Each row is a point on a tangle of strands that fork and nearly touch. The rows are in no order.
Points whose rows are less than 36.1 apart are linked; no others are. Some points are linked to none.
reto: [-2,4,5,7,-6,1,11,7,-6,11,11,2,0,29,-1,-12,-2,2,8,-10,-4,22,16,5,-11,-6]
til: [-10,-13,-9,9,-2,1,-5,8,6,14,-11,-3,-9,2,17,3,-8,5,-12,-15,-19,19,31,-4,-11,-16]
Lopag: [-2,8,5,0,6,12,-3,-2,-10,16,8,9,-16,11,11,8,4,3,3,6,-1,-1,12,-3,-19,-7]
suro: [5,2,8,-3,1,-1,-6,-18,-11,11,3,-4,-18,9,18,9,-1,-3,4,-3,21,-10,-6,9,2,-1]
gef: [17,13,1,-3,0,3,0,0,-20,13,0,13,-28,3,23,17,-5,-5,13,12,-4,-10,1,-1,-5,-12]
Tifu: [-6,-8,4,-4,9,13,-24,-11,0,11,-8,6,-11,-3,12,19,3,12,-6,4,17,-7,7,-1,-8,1]
pafi: [-12,-3,-8,-6,5,2,-11,-7,0,-13,2,1,14,-10,-18,-2,16,6,-8,3,10,-15,-9,-14,-9,5]
sepev: [-10,-2,18,1,-2,-10,7,-23,0,6,17,-14,-9,11,0,-13,-2,-3,-3,-9,28,-1,-13,16,-7,2]
rut: [-6,-21,1,12,4,-12,4,20,19,-9,-6,-10,27,-6,-8,-10,-6,2,-12,-14,-25,17,10,-2,1,-5]
zafo: [2,32,3,-6,-4,2,13,0,-14,7,17,4,-4,23,4,-1,0,-8,21,-4,-2,8,-5,3,-7,-11]
zes: [-13,7,4,-3,-10,-12,2,-18,-3,-10,7,-5,-3,8,-20,-12,8,3,7,3,21,-12,-27,5,-18,1]
diga: [8,-7,-5,6,-1,15,-3,19,6,0,-15,3,3,-23,2,6,-1,-4,-17,1,-18,1,12,1,19,-5]
tuben: [8,-8,-9,7,-6,1,0,20,2,7,-15,-3,7,-5,14,-2,-10,-6,-10,-20,-23,16,28,-4,14,-17]
vab: [11,16,2,-2,1,7,2,2,-12,17,6,12,-21,12,16,10,-4,-2,10,8,-6,-4,5,-3,-9,-10]
kapi: [7,17,5,-9,-9,-19,10,-13,-7,-3,4,-2,-18,-4,6,-3,-6,-11,17,5,9,-14,-23,7,8,6]
Zave: [-1,22,1,-11,-10,-15,13,-8,-11,-7,13,0,-6,-1,-6,-3,-3,-11,21,5,-2,-5,-22,5,2,2]
dal: [-6,-31,6,15,10,-11,-1,0,14,2,-6,-14,6,-12,12,4,-14,-6,-13,-13,5,19,5,9,-1,3]
zul: [1,-13,-3,10,2,-2,2,22,8,-1,-17,-7,14,-12,7,-6,-8,-6,-16,-20,-23,21,23,-8,11,-14]
Fupad: [-20,-17,-2,12,0,4,-5,7,7,10,-7,-3,-4,16,10,-3,-1,8,-8,-14,-11,25,25,-6,-21,-11]
Buga: [0,-31,3,11,5,-11,-11,3,20,-10,-17,-16,27,-16,-20,0,-2,5,-11,-10,-6,1,6,11,2,24]
kav: [1,-2,5,-1,5,7,-12,-12,-7,12,-1,1,-11,4,15,13,0,1,1,2,16,-9,0,4,2,3]
Fupak: [-1,-27,2,11,3,-14,3,5,15,-3,-1,-7,7,-15,4,2,-10,-4,-8,-7,-2,8,2,11,3,8]
volu: [-3,-10,-10,5,-4,7,-8,17,4,10,-14,4,-7,-2,11,4,-4,2,-9,-13,-18,11,26,0,1,-16]
nar: [-5,16,2,0,3,11,11,3,-8,14,11,10,-20,20,5,-5,8,6,4,0,0,9,20,-7,-27,-11]
saf: [-6,-18,3,12,8,-5,4,17,13,-4,-9,-12,19,-8,0,-12,-8,-3,-19,-20,-21,25,19,-7,3,-14]
fusi: [-2,-9,8,-1,-3,-21,-6,-25,16,2,2,-19,0,2,-9,-10,-13,1,4,-2,13,-17,-19,11,4,13]
Turud: [-6,-15,2,2,10,18,-24,-6,6,7,-13,0,-3,-6,4,20,3,12,-12,1,20,-4,7,4,0,7]
roz: [-15,-11,-8,-4,14,11,-10,-5,4,-13,1,-3,24,-11,-25,2,17,10,-16,2,8,-9,0,-14,-13,9]
bif: [-14,-18,-6,4,8,6,6,18,7,-11,7,-2,26,4,-22,-12,9,10,-16,-4,-5,14,10,-6,-9,1]
gugo: [0,-19,-4,9,-2,-8,5,20,18,-10,-2,-5,27,-6,-18,-8,-5,2,-6,-8,-28,11,6,2,3,4]
Loned: [-10,6,-5,2,1,22,3,9,-5,12,1,13,-18,9,6,-5,12,13,-8,7,-8,10,29,-14,-21,-13]
Lari: [-10,28,3,-9,-6,-13,21,-5,-12,-10,23,0,2,9,-12,-9,-1,-10,24,-1,-4,3,-18,3,-6,-6]
surik: [-13,4,-2,-2,4,26,-4,12,-3,11,2,14,-4,12,-2,-4,11,18,-3,6,-11,4,19,-17,-21,-10]
butu: [-10,-32,2,20,11,-6,-7,-9,10,6,-8,-18,-6,-2,15,9,-14,-8,-16,-17,12,26,9,9,-6,3]
far: [10,29,-10,-7,-12,14,2,17,-18,1,1,19,2,4,3,4,10,-1,18,13,-17,-3,-5,-7,3,-10]
Gimos: [-2,-28,3,12,1,-17,-4,4,22,-6,-7,-15,21,-11,-10,1,-6,-2,-5,-13,-8,5,1,14,5,20]
papo: [18,21,4,7,-15,-11,31,7,-8,8,16,5,0,12,8,-10,-20,-11,13,-3,-13,22,7,9,13,-10]
dufa: [-16,-21,-4,11,7,12,-4,14,8,-7,-3,-4,18,2,-10,-8,8,5,-17,-8,0,20,14,-1,-11,-1]
rodok: [3,30,-4,-7,-4,6,9,8,-15,0,10,8,8,16,0,-2,6,-3,18,4,-10,8,-4,-6,-1,-10]
roroz: [-13,11,-7,-7,5,16,-1,5,-13,-4,10,1,20,21,-18,-5,18,10,0,5,-4,5,-2,-16,-12,-7]
muzol: [-18,3,0,-7,-9,-10,-1,-17,-3,-13,9,-3,10,6,-30,-13,6,6,4,2,6,-14,-23,-1,-16,4]
bap: [9,-10,-8,-7,4,-13,-25,-10,9,-13,-23,-12,9,-11,-20,-4,-14,-6,5,5,14,-27,-19,2,20,18]
Rif: [-2,10,6,-15,-9,6,-18,-10,-11,-1,-5,10,-22,7,5,10,18,7,8,6,28,-24,-10,4,-5,-4]
dod: [26,14,-4,2,-8,-11,16,4,2,2,2,6,-7,-18,12,5,-23,-15,15,15,-28,-5,-11,-1,28,6]
kul: [-16,9,-6,-9,4,5,8,-1,-11,-10,17,-1,21,13,-26,-11,14,5,-2,6,-2,7,-6,-16,-11,-3]
zemu: [3,-19,2,1,12,4,-14,-3,19,-8,-19,-6,5,-27,-6,10,2,10,-16,5,11,-6,5,4,6,16]
mizum: [-6,0,15,2,2,-6,-1,-26,-5,11,6,-14,-19,15,9,-1,-1,-3,-2,-8,31,-7,-9,14,-6,0]
zuzag: [-10,4,14,-1,1,-8,10,-16,-2,2,23,-9,1,11,-9,-16,3,-5,0,-7,11,6,-11,8,-9,0]
Riza: [19,6,0,12,-18,-18,27,10,-2,6,11,3,1,2,9,-12,-23,-11,8,-4,-18,21,6,7,17,-9]
vifat: [-11,2,-5,-1,8,27,-9,12,-5,2,4,5,14,14,-10,-2,14,14,-6,4,-7,4,9,-13,-14,-5]
Lagug: [-12,21,8,-6,0,-5,19,-6,-11,-5,24,-5,3,18,-14,-12,5,-6,12,-5,3,9,-14,2,-9,-7]
kaz: [5,4,10,-5,-4,-21,7,-20,2,2,8,-12,-7,-2,1,-5,-15,-5,11,2,5,-13,-21,7,9,12]
Vos: [-12,-14,-7,-2,12,11,0,4,5,-11,7,-2,26,-2,-26,-5,13,11,-17,2,-3,0,3,-12,-10,5]
Gegiv: [22,8,-6,3,-6,-3,9,16,9,1,-6,5,1,-25,2,5,-19,-8,2,9,-35,-9,-4,-4,27,5]
luta: [-16,-17,2,13,2,1,-3,2,2,9,3,-4,0,20,8,-6,0,-1,-3,-13,2,26,19,4,-17,-3]
lonug: [31,12,-4,-3,-4,-13,16,-5,-6,1,1,5,-16,-15,22,10,-17,-19,13,12,-10,-8,-17,0,27,9]
buso: [19,9,-1,-7,-5,1,-7,-5,-16,7,-9,13,-24,0,26,22,1,-1,12,11,7,-19,-7,3,10,-2]
ruzev: [7,-17,1,-4,16,-4,-18,-8,23,-9,-27,-8,-3,-27,-1,13,-2,10,-15,11,15,-15,2,0,10,18]
tiz: [1,6,-2,-14,-4,12,-23,-1,-11,-2,-8,14,-12,-3,6,17,18,10,7,11,18,-22,-4,-4,-4,1]
dovi: [-13,3,-12,-10,2,17,-15,-2,-11,-12,2,7,14,3,-16,2,28,8,-6,6,11,-10,-8,-15,-11,2]
mipe: [-9,-7,4,13,-5,-6,7,3,-4,13,11,-4,-3,30,9,-11,-2,-2,5,-16,-2,27,19,4,-17,-6]
zede: [1,13,7,-9,-12,-4,-7,-15,-8,-4,-5,0,-22,6,4,0,11,-1,10,5,29,-21,-20,10,1,1]
Fim: [4,-5,-5,6,3,21,-5,21,6,-5,-11,5,13,-17,-8,2,8,2,-16,1,-16,0,13,-6,11,-4]
gazun: [6,31,-1,-3,-5,-3,24,6,-5,-5,18,5,13,9,-5,-12,-6,-4,17,5,-14,15,-1,-4,4,-8]
Botaf: [-4,-5,-2,3,11,20,-16,-1,2,-5,-7,3,9,-11,-4,11,12,8,-11,4,9,-7,3,-6,-2,5]
toz: [3,16,8,3,-6,-1,15,2,-9,13,17,2,-2,26,1,-10,-7,-7,12,-8,-1,19,8,9,-5,-6]
bavun: [-21,8,-4,-11,1,0,6,-10,-13,-14,15,0,15,10,-28,-12,16,3,1,2,3,-3,-17,-9,-16,-3]
dola: [3,-6,-2,3,5,6,-2,2,8,-4,2,-1,11,-17,-4,4,2,1,-8,5,-3,-7,0,-4,5,10]
suno: [15,19,3,-13,-7,-4,-1,-7,-21,9,-1,9,-29,7,19,15,1,-7,16,2,15,-18,-14,12,7,-2]
paf: [29,-2,-2,-3,2,-13,8,-12,3,2,-7,3,-16,-17,24,9,-19,-11,4,9,-2,-16,-13,3,27,15]
Zivi: [8,26,5,3,-11,-10,33,8,-3,-2,20,6,14,9,-5,-16,-12,-1,16,-1,-16,21,5,3,9,-6]
pid: [0,-26,3,8,8,1,-8,8,18,-10,-17,-6,14,-25,-13,5,0,6,-18,-1,-9,-1,8,7,0,13]
baga: [-7,6,6,-1,-10,-10,-4,-20,-2,-9,-1,-4,-15,7,-12,-11,9,3,5,9,35,-17,-25,9,-12,1]
rerul: [14,-6,-2,-13,6,-16,-11,-16,12,-8,-19,2,-23,-14,19,7,-10,-7,4,15,19,-25,-13,1,22,13]
rimev: [18,1,-6,4,-2,6,5,17,8,1,-9,4,0,-26,6,2,-8,-9,-11,5,-25,-6,5,-2,27,-1]
zopa: [7,-13,0,7,-2,-6,6,7,15,0,6,0,8,-14,-2,-1,-9,-4,-4,2,-11,4,2,6,9,7]
zof: [12,24,1,-6,-9,-10,9,-9,-16,4,6,1,-22,7,14,8,-2,-16,18,0,11,-10,-20,11,9,0]
Sogi: [-7,3,-4,-10,0,16,-22,0,-12,-4,-5,12,-1,0,0,11,24,12,1,5,14,-17,-4,-8,-9,-2]
zodin: [8,-5,-3,-13,5,-3,-18,-10,12,-10,-20,1,-15,-18,12,12,4,0,-4,13,24,-21,-8,-5,18,11]
medaf: [24,-1,-5,-12,-2,-13,-3,-12,6,-7,-19,8,-21,-20,20,9,-11,-7,7,15,12,-24,-15,-3,26,16]
babi: [-6,-5,-10,3,6,29,-4,21,2,-5,-7,5,22,0,-15,-4,11,11,-14,1,-15,4,12,-11,-1,-6]

A fork is a point with three links. Follow the links from the first point to the second and name the forks in between, in order.
ruzev; Tifu -> Fupak
vifat; Zave -> kapi
Lopag; rimev -> vifat
fusi; roroz -> kapi, vifat
til; gazun -> rodok

Follow the links from the first point to the second, and from the first to the third. Name the last point that the two ways share.
Fim; kul; Lopag -> vifat
bavun; buso; Fim -> vifat
butu; Lagug; zemu -> Fupak
Tifu; butu; zemu -> Fupak
fusi; Turud; gef -> kapi

Name the points in between on the shortest way along the links from the first point to the second, in order.
Fim; kaz -> babi, vifat, surik, Loned, nar, Lopag, vab, gef, buso, suno, zof, kapi
dufa; pafi -> bif, Vos, roz
medaf; kul -> paf, lonug, dod, Gegiv, rimev, diga, Fim, babi, vifat, roroz
Sogi; bavun -> tiz, Rif, zede, baga, zes, muzol
kaz; mizum -> kapi, Zave, Lari, Lagug, zuzag, sepev
